Points on a hilly landscape, in no order, each with its height.
A ball rolls from a point to whichever of its 2 nearest points has the largest drop for the distance, and stops where none of them is lower. Distance is the straight distance between rows; heights are no part of it.
j_787 h=587: [  6   1 -14   4  -3   8 -20  -4   0   7 -17  -2   5  -1  13   8   1   9
   0   7   3 -10  -2  -3  10  -3  -6   9 -14 -15   4  10   0   7 -16  -8
   4  -1  -5   7  -8 -15 -18  -4 -19 -16 -13  -4]
j_670 h=627: [  3   6 -15 -12  10  -3   5  21  -1  -5  13 -12  -6  -2 -20   0  -2   0
  10  -6   6   3  -8   7 -13  14 -10  16  26   4  -4  -4  -1   4  -3  -8
 -13   3  -7   7 -18  15  20  -5   0  17   2   4]
j_898 h=393: [ -7  -2   8   7 -12   8   1  -7  -3   4 -10  11  -6 -15   7   1   5  -1
  -2   2  -8 -17  -3  -4  -3  -6   3  -3 -10  -3  -7   6   7   3  -5  -5
   8  -9 -18   6   1  -7  -3   7   3 -17 -10  13]
j_825 h=564: [  3 -15 -17  -8   5  -2   3   9  -4 -10  16  -1  -2   2 -14  10   5 -14
   6   1   7 -11 -20   1   2  13   7 -10   5  -1   5   7   9   7  -3   5
  15   5 -15   1   6   9   4  -7   4  14  -1 -10]
j_875 h=314: [-13   3  -6  -6  -7  17  -5   8   3   1   9 -13 -20   9  -2  19  -2  -8
  -8   1  11  -5 -18   3  -1  10  11   9  12  -6  11  -5  17   1 -12 -11
   8   3   1  18   0   6   5  12  -4  26  -8   2]
j_15 h=648: [  9 -11  -5 -12  -1  -3  11  18 -22  -2  16  -5 -23  -2 -14  -7   4 -11
   2  -9   5  -6  -1   9  -9  22  -1  14  11 -20   1  11  -1   4  17 -12
  14  12 -11   5   5   2  14  -2  -1  -6  -3   7]
j_553 h=192: [-10   4   7  12   1  11   1  -2  24  -2   8  -8   0  14  -2  15  -4   3
   5   2   6  12   4   2   8  -5  -4   0   2  16   3 -14  19  -3 -11  -3
  -4   1  14   7  -4   8   0  11  -3  25  13  -7]
j_232 h=601: [  3   4  -1 -12  -4  -3   4   6  -3  12  -8  -7  -2   7  -3 -19 -10  18
   4 -20   8  15  -2  20  -1  -3  -7  11   0   1  -3 -24 -15 -12  14  -3
 -21   2  17   5   2   5  10 -11  -6   6  -5  -3]
j_846 h=119: [ -8  -2   5  13  -2  23  -7  -8  22   2  -2   0  11  12   7  10  -4   9
   4   3  -4  23  10  -4  10 -10   0  -4  -8  11  10  -9  16   0  -8  -5
  -2   2  23   5   5  12 -11   4   5  23  11 -11]
j_753 h=265: [ -8   2  -5  -1  -2  16   1   6  17   5   6  -8 -13  15  -5  19  -9  -2
  -2  -2   7   3 -10   4   5   3  -1   4  11  -1   9 -17  18  -1 -18  -8
  -5   2   1  16 -10  14   6   4  -2  24   4   0]
j_365 h=43: [ -9   7  -1   6  -4  19   2   2  -4   0   1   2 -11   8   8  12  -4   4
  -4   9   4 -12   0  -6  10   1   3  -9   5 -10   9 -10   5  -5  -4  -6
   0 -10 -26  13  -1  -3 -11   1   5  -1  -7  15]
j_770 h=341: [ -7  -2 -10   6  -6   8   0  -3  -5 -12   4  16   2 -14   4   8   2 -13
   2   5 -10 -15  -3 -12  -2  -7   5  -6  -5 -12  -3  15   6   9  -8  -4
   8  -5 -21   5  -3  -6  -5  -2  10  -8  -5   3]
j_294 h=323: [ -8  -2   2  -8 -13  10  -3  -3  18  14   7   0 -17   8   7  -1   7   9
  10 -17 -11  -5 -12  -3  -5   2  13  11 -12  -2   4   4   4   3  11 -10
  -2  11  16  -7  18   7  -7   1  -6  -1  -8   3]
j_394 h=348: [-11  -6   6 -13 -16  -3   6  -8  -2   3   7   3 -20  -1  -7   4  -5  -3
   4 -16 -16  -5  -6  -2  -9   8  10   3  -2 -20   4   4   1  -3  -7  -8
   4   6  -2 -20   8  -5   1  -3  -4 -12   0   3]
j_422 h=167: [-11 -15   6  -5  -7  -3   0 -12  14   1  28   0 -16   7  -5   9  12  13
  12  -2  -5  -6  -9  -5 -10   2  16  -1  -2   7   6   8  -3  -2  12   2
  -9   7  18 -23  18   6   5   4  -5  15   6  -2]
j_765 h=191: [ -7  -8   8   7  -8   1 -10 -21   9   0 -17   3  10   6   1  -6   3  -2
 -10  -1 -24  -2   0 -13  -1 -10   9   4 -19   2  -4   5  -8  -2  -1   6
   7   1  14 -13   2 -15 -10   3   1 -20   8 -10]
j_248 h=335: [ 16   6   3   1  15   7   7  -3  -8  16  -9 -17   0  -6   2 -17   0   8
  -3   4   9   1   4  11   6  13 -19 -10  18  14  -3 -10  -1   2   2   0
   5 -13 -21  23 -11  14   9  -2   5   8  -3   3]
j_265 h=37: [-15  -8   3  14   0  14 -10 -14  21 -10  -7   4  14  20   4   7  -4   3
   0   2 -18  24  18 -18   7  -9   1  -5 -11   7   3  -4   7  -4  -2   1
  -4   6  24  -6  10  -1 -12   3  13  10  20 -14]
j_458 h=353: [ -6  10 -15  -6   2   1  16   4  -1  -3  21  -5 -11   5 -25  21   1  -3
   8   0   5  -1   2  -4 -14  24  -1  -1  18   3  -1  -9  12  -7  -2  -1
   2  -1 -14  -2 -12   6  18  -3  20   9   2  -5]
j_607 h=443: [-10   7  12  13  -3  -2   1  -1  17 -10  -3   5   3  -1   2  -8   1  12
  15  -3  -9  16  14  -3  -6  -8  -9   4  -3  18  -2  -4   2 -10   7   0
 -18   0  19 -17   8  -3  -2   3   4  10  11   2]
j_91 h=697: [ -7  -9  -7  -8   0   3  -1 -15  24   0   8   4  -3  10   0   7  -9  -2
  11  -9 -13  16  -3  -8  -2  -2   3 -11 -10  -5  12   1  -2  -8 -10  -1
 -10   1  20 -26   6   4  -1  -8   7  15   9 -15]
j_931 h=515: [  9   2   4  -4  -1 -15  -5  12  -9   3  13  -9   2   0 -11 -12   2  21
   6  -4   8   7  -3  22 -10  -4 -11   8  13   9 -12  -4  -7   2   7 -11
 -18  10   7  -1  -4   2   5   8 -20   4   0   5]
j_67 h=565: [ 15  -9  -4  -2   2  -2   2  -8 -15  -7  28   3   4 -11   6   6  -4 -10
 -12   2  -6 -12  -4  -2  15   5   2  -8  17   2   4  21   4  14  11   8
  16  -8 -24  -5  -8   0   9   5  13  -9  -2   7]
j_890 h=663: [ 11   0  15  -1   1 -17   0 -11  -5  17 -20  14  -4 -21  17 -21  11   3
  -2   7  14  -4  10  11  -2  -7  -4  11 -19   2 -10  -2  -8  -4  11   4
  -2  -7   2   9  -6   0   1   5   1 -21  -9  -2]
j_596 h=613: [  5 -17  -7  -9  -3  -5  -2  15 -11  -4  13 -10 -15  -1 -10   4   2 -12
  -1  -4   2 -14 -14   2  -2  18   6   7   5 -14  11  19   0  12  -4  -8
  18  14 -11  -1   7   9   9  -7   0   2  -4  -2]
j_113 h=261: [  3  18   9  16  -9   4  -2 -12  -2   6 -37   3   5   1  25  -4  11   4
 -13  21  10  10  20 -15  -5 -11   2  10 -23  -3  -4  -9 -12 -18  -1   4
  -2  -3  11   2   5  -9  -7  10  11 -11  -1 -24]
j_668 h=394: [ -2  -2  -1  -2  -1  -3  16   3 -15 -16  22   4  -6   9 -15  10  -2 -10
  -6   9   1 -12   0 -11   4   9   9 -16  15   4  -3   0   3   0   7  16
   6   0 -21  -7 -12  -6  11  -7  10   0  13   8]
j_513 h=282: [-17  -6  10  -2 -12   3   8 -11   5  -6  13   5 -13   3  -8   6   7   2
   6  -4 -14  -7  -5  -3 -15   6  16  -3  -5   2   1   6   4  -9   1  -1
   3   4   1 -20  13  -6  -2   8   0   1   7   7]
j_551 h=509: [ 23   6 -16   2   9   8   2  11  -5   2  14  -6  -2  -4   7  -3   0  -9
 -10  -1  -2 -13 -12  10  13   2 -10  -1  23  19   8  -8   5   6   1   3
  17 -11 -22  27  -9  11  12  16   9  23 -12   6]
j_594 h=406: [ -2   5  15  11   1   1   0  -8   5  -1 -16  -3  13  -8   0  -9  -4  16
   0  -2  -8  21  20   0  -6  -3  -5  -4  -5  16  -6  -4   7  -7  -4   2
  -4  -9  12  -9   4  -2  -3   8   9   6  11  -5]
j_821 h=117: [ -7  -4   1  15   0   8 -18 -18  19  -4 -13   3  14  15   6  -1   6   6
  -6   5 -22   8   9 -22  12  -7  10   3 -19   5   3   7  -4  -1   4   5
  -3   5  29 -10  14  -9 -14   5  15  -5  11 -18]
j_892 h=286: [ -8  -4   9  -2   2  -6   3   4   9  -9   9  10  -3   1   3   5  -2   6
   3   5   8  -1  -8  -4  -1  -9   7  -2   3   8   7   3   0  -1   5   8
 -12   2  10  -9   4   3  -7  -4 -11  14   3   6]
j_65 h=430: [  7  -1   6  -3  -1  -3   4 -13  -9   6 -20   4  11  -7  12 -10  -8   6
 -13   2  -1   0   8  -6   6  -1   1  -5  -9 -14   0  -3  -6  -8  -1   2
  -1  -3  -5   0  -9  -6  -9  -7  11 -23  -3  -3]
j_283 h=571: [  1   2 -12   8  -4  11 -20   0  10   0 -10   9  14  -1  12  11  10  10
   2  13  -5 -13 -10 -11   9 -17   5   0 -18  -1   0  12   0  10  -9  -8
   9  -7   5   9   3 -10 -20   2 -12  -9 -15  -6]
j_266 h=382: [  0  -1   6  10  -2   3   1  -8 -10   4  -9  -4  -6  -9   1  -1   2  -4
   1  -4  -2 -13   5  12   5   9  -8  -7   5 -11   0   7   5  11 -12  -4
  13  -7 -20  11  -2 -11   3   1  -2 -10  -8  18]
j_926 h=560: [  1   3   3   6   8  -4  13  13  -4  -6  -5   1  20   0  -8  -7   4  -7
  -3  -5   8   3   8   1   5   4  -4 -11   4  10  -3  -9   7  -4   7  10
   6  -7  -8  12  -6  -3   1 -11  15  -5   7   0]
j_414 h=277: [-13  -4  14   8  -3   3   6   2  23  -7  13  -9   0  21  -6  14  -2   6
  11  -3   5   4  -2  -1   3   2   4   2  -3  15   5 -15  14 -11   4  -2
 -19   7  20   3   8  -4   1   4   2  18  13   6]
j_757 h=361: [  0  -3  -1  -4   1   8 -10  12   9   5  13 -14  -6   6   2   9   5  -2
  -2  -7  -2 -10 -24   2   0   0  12   8   8   2  10   2   8  11  -2  -4
  12   9   8  11   5   8  -7  10 -22  21  -3   3]
j_51 h=310: [  8   7  -2   8   4   6   0  -9  -9  -3 -15   6  20 -14   8  -1  -3   2
 -10   2   3  13  14   0   0  -5 -10 -13   4   9  -6   8   9   4  -6   7
   7 -20 -11   8  -6   5  -1   4  18   0   1   3]
j_779 h=474: [  4  -3   5  -3   6  -4  11  13 -14  -6  16   0  -5   8 -11   7  -3 -19
  -5   1   2 -10   3   0   5  10   3  -7  16 -13   1  -4  -2   4   9   6
   9   3 -18   0  -2  -7   3 -10  -1 -12   4  11]
j_178 h=541: [  3 -10   1 -18  -6  -6   8   9 -10   6  10   8 -28 -12   2   1   4   2
  10  -7   1  -1 -11  12 -15  -3   7  13 -10 -12  -2  14 -10  15  11 -10
   1  19   4 -12   3   8   6   6 -16 -13  -8   7]
j_558 h=283: [  7   9   7   7  12  -6  -1   0  -7  13 -20 -18   7  -1  -1 -14   0   6
  -9   2  12   6   7  16   1   5 -10 -10   7   6  -6 -14  -1  -2  -6   5
   5  -6  -1  19  -3   6   1   1  -3   9  -2  -1]
j_810 h=274: [ -1  -4 -12   1   1   8  -1  10  -2  -7  17  13  -6 -13  10  11   3 -12
  -4   8   0 -19 -12  -8   7  -1   8  -2  -2 -10   2  20   6   7   2  -6
  14  -3 -19   5   5   0 -12  13   4   2 -17   9]
j_293 h=533: [ 23  -4  -8   1  10  -6   3   5 -12   1  15   0   8  -9   3  -3  -2  -8
 -13  -5   0 -10 -10   9  16   3  -8  -6  20  11  -1  10   9  13   7   6
  16 -10 -16  18  -8   4   6   9  12   8  -9   8]
j_221 h=461: [  6  -6   1  -1   0 -15  -9   6   2  10   6  -9   3   1  -4 -15  11  10
  13 -10  -5   5 -10  13  -3   0  -2  14   1   8 -10   7  -6   6  16  -2
 -11  13  25  -3   6   2  -1   2 -21   4   0  -4]
j_835 h=561: [  5   9  -3  -2   7 -18   7  14 -13   1   4  -5   2  -6 -15 -18   1  10
   9 -11  17   8  11  17  -7   4 -12   7  16  -1 -16 -10  -7  -1  10  -6
 -18  -1   1   2  -7  -5  11  -6  -8  -4  -2   5]
j_371 h=54: [ -3  15 -11   4   9  13  17   5   1   0   4  -4   4  -2  -9  16  -3   4
   3 -10   5  10  14  -1  -7  12 -15  -6  18  19  -6 -14  18   3 -10  -3
  10  -9 -14  14 -15  13  15   3  21   7   6   3]
j_942 h=530: [-11   5  -3  10   0  11 -14 -12   9  -7 -10   6  10   8   7   8  -4   5
   5  12  -9   6   7 -15   8 -14  -1  -4  -6 -11   6   7  -2  -2 -13   0
 -11  -3   6 -11  -1  -9 -21  -1  -7  -4  -2  -2]
j_559 h=403: [  4  -7   2  -1   4  -6 -11  14   7   4   6  -8  -1   2   2  -8   9  -5
   6  -9  -6  -9 -15  10  -2   0   9  11  -2   4   1  15   0  15   7  -4
   6  12  13   4   8   5  -7   4 -26   8  -2   6]
j_844 h=504: [ 15  -9 -11   0   1  -2  -8 -12 -19  -9   2   5  20  -9  10   9  -9  -3
 -18   6  -6  -5   1  -7  20   0  -3 -15   7  -3  -2  13   1  10   6  12
  17 -12 -13   3 -14  -5  -2  -3  13 -16  -3   0]
j_84 h=399: [ 19  12  -5   7  12   8  -5  -7  -6   8  -8 -15  -3  -5   0   3  -9  -9
  -6   0   2  -2   9  11   8  13 -21 -12  23   5   3  -2   7  14  -7   1
  12 -18 -19  19 -17  12  23  -6  13   5  -7   7]
j_286 h=490: [ 16  -1 -13  -2   8   5  -9  20  -3   2   4 -17  -3  -8  -2  -4  -3 -18
  -8  -2   0  -8 -12   8   3   6  -9  13  21  -2  12  -4   1  10  -8  -7
  13  -2 -16  32 -12  15  10   5  -2  25  -6   9]
j_73 h=621: [  2  -2   0 -14  -2  -3 -11  -4  -1  16 -10  14  -9  -4  14   3   2  -2
   0   6  -3  -5   1  -6   5 -14   0  11 -23 -16  -1   4  -9   4   1  -1
  -9  10   4 -14  -6  -8 -11   1 -19 -34  -3   0]
j_200 h=276: [ -8  -7  -9  -2  -9   7  -4  -7  22   3  21  -6 -20  15   1  -1   9   6
  18 -22 -18   1 -11   1  -3   8   7  13  -5  -2   7   4  -2  -1  11 -10
 -15  12  24 -11  18   8   3   1  -2  18   2  -1]
j_129 h=456: [ -4 -10  -6   3   3  -5 -11  10   9   1   6   1   2   8   1   1  15 -10
   4   7  -8 -10 -12  -4   4  -4  10   1 -14   2   2  17   0   9   6  -1
   9  13  10  -3  14  -4 -10  -8 -18  -5  -1  -1]
j_117 h=227: [-14   7  -5  10  -5   6   9   5  -2  -5  12  -8  -4  -1 -16  20  -3  -3
   3  -3   4   1  -2   3 -12  17  -1  -5  13   9  -5 -10  18  -7 -10  -6
   6  -9  -8   9  -3   1  14   8  14  13   2   3]
j_947 h=505: [-12   7  -4   8   5  10  -6  -8   4 -14  -6   7  13  13  -1  17  -9  -3
  -2   9   0  16  13 -15   4 -12  -3 -13   5  -2   7  -5   2 -11 -20   4
  -9  -2   1  -4 -12  -2 -13  -5   1   7   8  -5]
j_879 h=508: [ -4  -8   9  -9 -10  -9   4  -5   0   1  16   7 -18   8 -16 -10  -4  10
   6 -11 -11   3   1  10  -5  -3   1  -2 -12  -7  -7  -3 -16   1  19  -3
  -8  13  17 -26  20 -11   3  -3 -14 -12  13   3]
j_141 h=395: [ -1  12   3   6  -2  -9   4 -25 -17 -12 -23   5  26 -11  -1  -7  -4 -12
 -18   2  -9  17  18 -12 -12  -2   7  -7  -3  -4 -11   5 -14  -5  -9  15
   3  -1  -1 -12  -7  -8   5   8  18 -17   4  -4]
j_727 h=270: [  1 -14   5  -5   1  -2   4 -14  -9 -18  21   5  -4   2 -11   9  -1  -2
  -4  16   0 -15  -3  -7  -6  -1  13 -21   1   8   0   6  -4   2  -1  20
   5   4 -15 -15   1  -2   3   0   2   5  12   5]
j_731 h=763: [ -8   1   9   5   1  -8  12  -1  -2 -14   2  14   4  -8  -4  -6   5  -7
  13   5 -11  -3   5  -3 -12  -8   3  -4  -7  10 -12   8  -7  -4   4  10
 -12   1  -5 -17   4 -11   2   0  -2  -3  10   5]
j_822 h=681: [ -5  -8  -3  -6  -3   5 -10  -9  19   1  12  -6  -5  15  -9  14  -7  -1
   4  -7 -14  10 -10  -3   2   5   5  -4   0  -8  10   3   9   0 -22  -1
   6  11  12 -15   1   4   0 -10  -3  13   8 -11]
j_968 h=408: [ -1 -14   6 -11  -3  -9  -2  -9   0   8   3   9  -2  -6  -3  -4  -2   0
   6 -10 -13  -6  -8   2  -6  -6   8   1 -13  -8  -1  12  -5   3  -1   1
   6   6   7 -18   9  -3   2  -4  -5 -19   0  -7]
j_223 h=435: [ -5  14   7  13  -6   0  -1 -14  -6 -19 -23   7  16   2   8  -2   0  -9
 -18  19  -4  18  17 -22  -7 -15   9   3 -10   0  -4   6  -9 -11  -5  16
  -3  -2   7 -14   1  -9  -9  12  11  -5   9 -11]
j_680 h=429: [  2  -5   8  -7  -2   2  -1   9   2  13 -10   3 -12  -5  13 -11   3   2
  -1   7  14 -13  -9   9   8  -5   1   4  -7  -1   2  -2  -2   8   9  -5
   0   1   0  11   6   3 -12   4 -20  -4 -10  13]
j_301 h=402: [  0   4   6   2   1   0 -12   0   2   5  -6  -1   3  -2  10   0  -1   1
  -6   9   4  -9  -8   5  12  -7   2  -8   3   6   0   2   3   8  -7   2
   7 -10  -2   7   3  -6 -17  10 -14   5  -9  11]
j_290 h=72: [ -1 -10  -6  -5   7   0  -2 -13   6 -12  21   7   1  -1  -9  10  -4   1
   7   9   3  -2  -2  -5 -11  -5   7 -20  -2  11   5  12   3  -3 -12  15
   3  -4  -6 -21   1   9   6  -6   7  16   8  -7]
j_42 h=342: [ -1  10   4   9  -2 -19   6 -16 -15  -2 -21   8  18  -8   2 -12   6 -17
 -13   6  -2   8  17  -4  -9  -5   8   9 -13 -12  -8   1 -18 -11   1   9
  -2   2   4  -7  -3 -12   3   5   7 -30   1 -12]
j_168 h=603: [  7   8  -7  -3  11 -11   1  11  -9   6   2 -17  -1  -8 -14 -10  -3   7
   8 -10   8   6   9  14  -7  13 -17   6  25   0  -7  -7  -2   4  -8  -9
  -9  -2  -9   9 -19   9  17  -4  -4   3  -8   7]
j_404 h=237: [  3  12  14  16   8   1  -5  -3   0   4 -33 -10   8   4  13 -13   4   5
 -12  19  20   3   8   7   6   1 -12 -11 -10   6  -4 -10  -9  -4  -2   5
   6  -9  -2  15   3  -3  -8   8   5   9  -1  -8]
j_383 h=585: [  5  -5  -6 -13   4  -3   5  23  -3  -8   8 -10 -10   3 -14  -3  -6 -10
   4  -4   9   0 -10   9  -5   6   0  11  17  -9   1   0  -6   0   4   0
  -9   6  -1   4  -1   9  11  -7 -15  10   1  11]
j_502 h=604: [  2   9  -9  -5   2   5 -19 -10   4  19 -22  -1  -3   3  16  -1   2   7
   3   5  -1  -8   4 -12   5 -10  -3  13 -26 -20   3  -6  -5  -8  -7 -12
  -7   4  -2  -1  -4 -11  -9  -9 -15 -26  -9  -7]
j_68 h=185: [  0   2   1   7  -8   8 -22 -18   9   7 -25   6   8   1  15   4   4  20
 -13   8  -8  -1   6 -21   6 -17   7  13 -22   2   2   4  -7  -3  -4   0
   5  -1  17  -4  -2 -15 -17   5  -3 -23  -3 -10]
j_30 h=576: [ -1   2 -11  -1  -7 -13   9   4   3   7  -3   4  -7   5  -8 -13  -5   9
  13 -28   1   9  -8  16  -6  -4  -8  10 -13   2  -7  -9 -18 -11  19  -5
 -17   4  21  -9   8  -7  12 -12  -4  -2   0   0]
j_317 h=643: [  7   4   4 -11  -1 -15  -6 -13 -11  22 -17  16  -3 -12  13  -9   2  -7
   1   6   8   3   9   2   0 -11   1  13 -24 -13  -3  -4 -17  -5   6   1
  -9   3   8  -4 -10  -1   1   2  -5 -36  -9  -6]
j_489 h=472: [ -5   3  -3   7   4   4  -3 -11  -3 -19  -3  12  23   1  -2   7  -5  -3
  -7  13  -2  24  12 -16  -6 -11   2 -13  -6   3  -1   8  -1  -7 -13  11
  -4  -1   5 -17   0   3  -9  -2  11   4  12  -8]
j_961 h=397: [ -3   1  -4  -5  -2   1   7  -1   9   8 -19  11   8   0  12  -6  -6   5
   4  -9   1   8  -1  -1   1  -8  -1   0 -12  -4   4  -8   0  -9   2  -3
  -7   0   5   4   1   6  -7 -15   9 -11  -2  -8]
j_189 h=507: [  0 -14 -11   3   1  -4   4  16  10  -9   8   4  12   4  -3   5   9 -16
   3  10   2 -10 -20  -1   1  -3   9  -6 -10   6  -2   7   4   5  -4   3
   8   2   1   3  11   1 -10   0  -6  15   0  -5]
j_647 h=702: [  4   5  -1   1   3 -11  13  15  -7  -9  20  -2  -4 -14 -10  -2   5   7
   4   0   7  -8  -2   9  -8   9  -4   0  17  12 -11  -2   9  -2  10  -3
  -2  -4 -19   3  -2  -3   7  11   6   5  -5  12]
j_222 h=459: [ -5 -13   7 -13  -8 -14  -2 -19  -2   4   4  13  -6  -6  -9 -14  -1   1
   5  -4 -21  -6   0  -3 -12  -5   2   0 -20  -1  -5   1 -16  -6  13   5
  -1   6   8 -32  14 -10   6  -2   2 -20  12  -5]
j_591 h=679: [  7   0 -12  -1   4  -7  13  16 -18  -2  22 -10  -8  -6 -12  -3   6  -9
   1  -2   6 -10   1  12  -4  24  -2   5  25  -2  -7   1   7   3  13 -10
  11   1 -18   9  -1  -2  14   9   7   4  -8  13]
j_445 h=322: [ -2   4   9   9  -5   2   2   4  -5   1  -2  -9  -1  -2  -9   7  -3  -3
   3 -11   0  -5  -2  10  -1  11 -10  -9  18   6  -3  -3  13   6 -15  -4
  11 -14 -10  13  -1  -3   9   2   2   4   3   9]
j_746 h=190: [  0   7   3  12   7  12   0  -2  -5   0 -28  -4   6   5   9  -3   3   7
  -8  17  13  -4   9  -2  16  -2 -14 -21  -6   6  -1 -17  -7  -4   0   5
   7 -11 -15  19  -6  -8  -4  -7  13  -2  -2  -2]
j_111 h=296: [ -2  18   5  16 -11  -9  -1 -11 -11   0 -27   3  10   4  15 -12   7 -13
 -15   7  -1   6  19 -17 -12 -14   8  17 -19 -13  -7 -11 -21 -22   1   6
  -8   5   7  -2  -7 -18  -6   9  10 -26   2 -18]
j_841 h=455: [ 16   3  -8   6   8   6  -3  10  -3  -1  -3 -13  -2  -6   2   2  -8 -16
   1  -2   3   0   5   4   9  11 -16   2  25  -3  13   8   3  16 -17 -12
  10  -6 -15  22 -16  14  16 -10   6  11  -6   2]
j_998 h=549: [  9  -1  -4 -14  11   2   8  26  -7   7   3  -6 -11   7  -5 -14  -4  -4
  -6  -5  18  -1  -2  14   6   5  -7   6  18  -6   2 -14 -10   2  24  -2
  -7  -1 -10  19  -5  10  12 -10  -8  -2  -4  11]
j_264 h=518: [  6  -1   4  -3  10  -5   6  19 -12   2   1  -4   3  10  -6  -6  -2  -9
 -10   2  13  -8   4   5  16   7  -4  -4  16  -8  -2 -10  -1  -2  11   4
   4  -2 -10  19  -9  -4  -1 -10  -6  -8   0   6]
j_504 h=622: [  3  -4  -1 -16  -1  -1   7   5   7  11  -1 -14  -4  10 -11  -4 -11   5
  -1 -20   1  13  -3   8   4   9  -8   4   9  -8   4 -21   2  -9  -2  -3
 -10   4  10   1  -6   9  10 -14  -3   6   0  -3]
j_857 h=460: [ 14  -1   5  -2  -5  -4 -10 -11 -18  -7  -8   9  20 -11  12  -2  -5   4
 -25  17   6  -2   6  -8  15  -4   3  -4  -2  -5  -3   7 -10   1   5  14
   5  -7  -4  -1  -8  -7  -8   4   9 -21  -6  -2]
j_124 h=184: [ -5  -7  -1  -9  -2  -1   9  10  -7  -7  23   8 -14  -4   1   8   0   0
  -2   9  10  -8  -9  -6  -1  -1  13  -2   6   0   8  12   3  -2   7   3
   1   0  -5  -4   7   6  -6   8  -3  10  -7  11]
j_744 h=722: [ -4   1  -2   0  -6 -10  11  19  -4  -5  13  -6  -2  -4  -6  -4  11   5
  11  -4   5  -5 -12  10  -8   9  -1   8   4  10 -13   1   7  -2  10  -7
  -3   5  -3   8  12  -5   0   5  -4  12  -2   5]
j_138 h=363: [  4   8   9  -1   8  -5  -4 -10  -5   0  -8   2  14 -19  10  -6  -8   8
  -5   8  -2  14   8   1  -4  -6  -3  -8   0   9  -3  13   6   4  -8   8
  -3 -13   3  -3   1   7   0  10   2   9  -3   2]
j_855 h=360: [ -1   4  14   1   1  -8  -9  -1  -1   2  -6   4   7   3   4  -2   3   4
 -10  14   4  -1   1  -5  10  -9   7   3  -2   2   0   6  -1  -2   7  10
  -3   0  18  -5   1  -8 -14   0  -7  -3   4   3]
j_543 h=661: [  0  -2   5  -6   4 -11  -8  -7  -2   0   2 -11   2   7  -8   1 -10  -3
   2  -8 -10  10   2   6   3  10  -3  -3   7 -13   6   7   1   1 -21   5
  -1   6  12 -22  -3   0   4 -10  -8   5   7 -12]
j_254 h=451: [ -1   0   4  -9  -2   8  -2   9  13   6  -9   0  -1   0  18 -11   5   9
   6   5  14  -5 -13   5   6 -14  -1   6 -11  13   5 -14  -6  -2  11  -1
  -6   4   7  19   7  15 -10  -3 -11  17  -8   3]
j_618 h=636: [  4   4   7  -2   8 -10  -8   2 -14   7  -4 -12   3  -3 -13  -7 -10  -6
   0 -13   2  10  14  13   0  15 -12   3  14 -16   3  -1  -3   1 -14  -4
  -2  -1   3  -2 -10  -6  11  -6  -8  -6  -1   2]
j_464 h=228: [ -3   9   7  11  -8  10 -14 -11  14   2 -32  -3   7  14  22  -1   9  16
  -6  13   1   2  17 -20   9 -13   3  17 -26  -2   2 -15  -7 -12   5   0
 -10   2  19   0   5 -17 -19   2   7 -13   4 -14]
j_139 h=483: [  4 -12   1 -18   4  -6   5  -2  -5   2  12  15 -15 -14   5   5   2  -5
   9   1  -5  -8 -14   6  -9  -6  13   3 -23  -7   2  19 -14  19   8   3
  -1  14   2 -23   6   6   3  -2 -12 -18  -5  -2]
j_884 h=118: [-11   3  10  10  -5  14   6   4   4  -8 -12   3   3   6   6   7  -2   5
  -3   9   4  -9   6  -9   7  -8  -2 -13   2   5   3 -16   6  -6  -6   1
  -2 -11 -13   9   1  -8  -9  -3  11   1   5   3]
j_77 h=465: [ -2   1  -6 -13   7  -7  15   6  -1  -7  17   3  -5   2 -17   5  -9  -6
  12  -5   2   6   1  -3  -5  13  -1  -8  12  -6   4  -3  -1  -5  -4   4
  -8   3  -7 -15  -6   9  14 -14   9   2   4 -10]
j_529 h=220: [  8  10 -13   9  13   6   4   5  -4   0  -2  -6  18 -11  -1   3  -7  -4
  -3  -4   6  18  16   4  -5   3 -16 -13  11  18  -2   3  17   9 -14   3
  12 -13  -8  14  -7  13   4   1  15  11   5  -2]
j_876 h=551: [ -8   2  -1   1  -2  13  -9  -3  21   6  -2  10  -1   2  17   6   5   7
   5   9  -4  -7  -5 -14   5 -18   7   6 -13  -2  10   3   0   5   1  -7
 -13   0  12  -4   6   4 -20  -2 -15  -4  -9  -1]
j_917 h=535: [  0  -1  -7 -10  -5 -11  17   7  -7  -4   7   4  -9   0 -11  -7  -3   5
  17 -16  -2   5  -5   9 -13   8  -4   4   0  -5  -2  -6  -9  -7  12  -8
 -13   2   1 -17   4   2  12 -10   1  -1  -1   2]
j_674 h=742: [ -2  -2  15   6  -3 -10   7   8   3  -3   2   5   0  -7  -7 -13   9   7
   8  -3   3  -5   4   7  -8  -4   1   5  -6  12 -17  -5   1  -5  13  -1
  -4   1   2  -5   6 -13  -2   5  -4  -4   3   9]
j_402 h=362: [-13  -3  -3  -6  -8   8  10   4  17   5  -1   5  -3   3   4  -1  -1   3
  11 -18  -7   4  -9   1  -8   2   3   3  -7  -6   5  -7   7  -8  -3 -10
  -2   4   2   4  10   9  -3  -8   3   5  -3  -7]

Call two points neighbours if one is among the 2 nearest of the other. Go from one point of each pair to the other, from neighbour to neighbour, staying as low as possible. Name the highest point that can't be avoided.
j_68 and j_124 | j_892
j_68 and j_265 | j_765
j_371 and j_265 | j_898

For each start below, name the point where the ball stops.
j_67 | j_422
j_543 | j_265
j_787 | j_68
j_670 | j_290
j_674 | j_265
j_890 | j_422
j_286 | j_365
j_189 | j_265
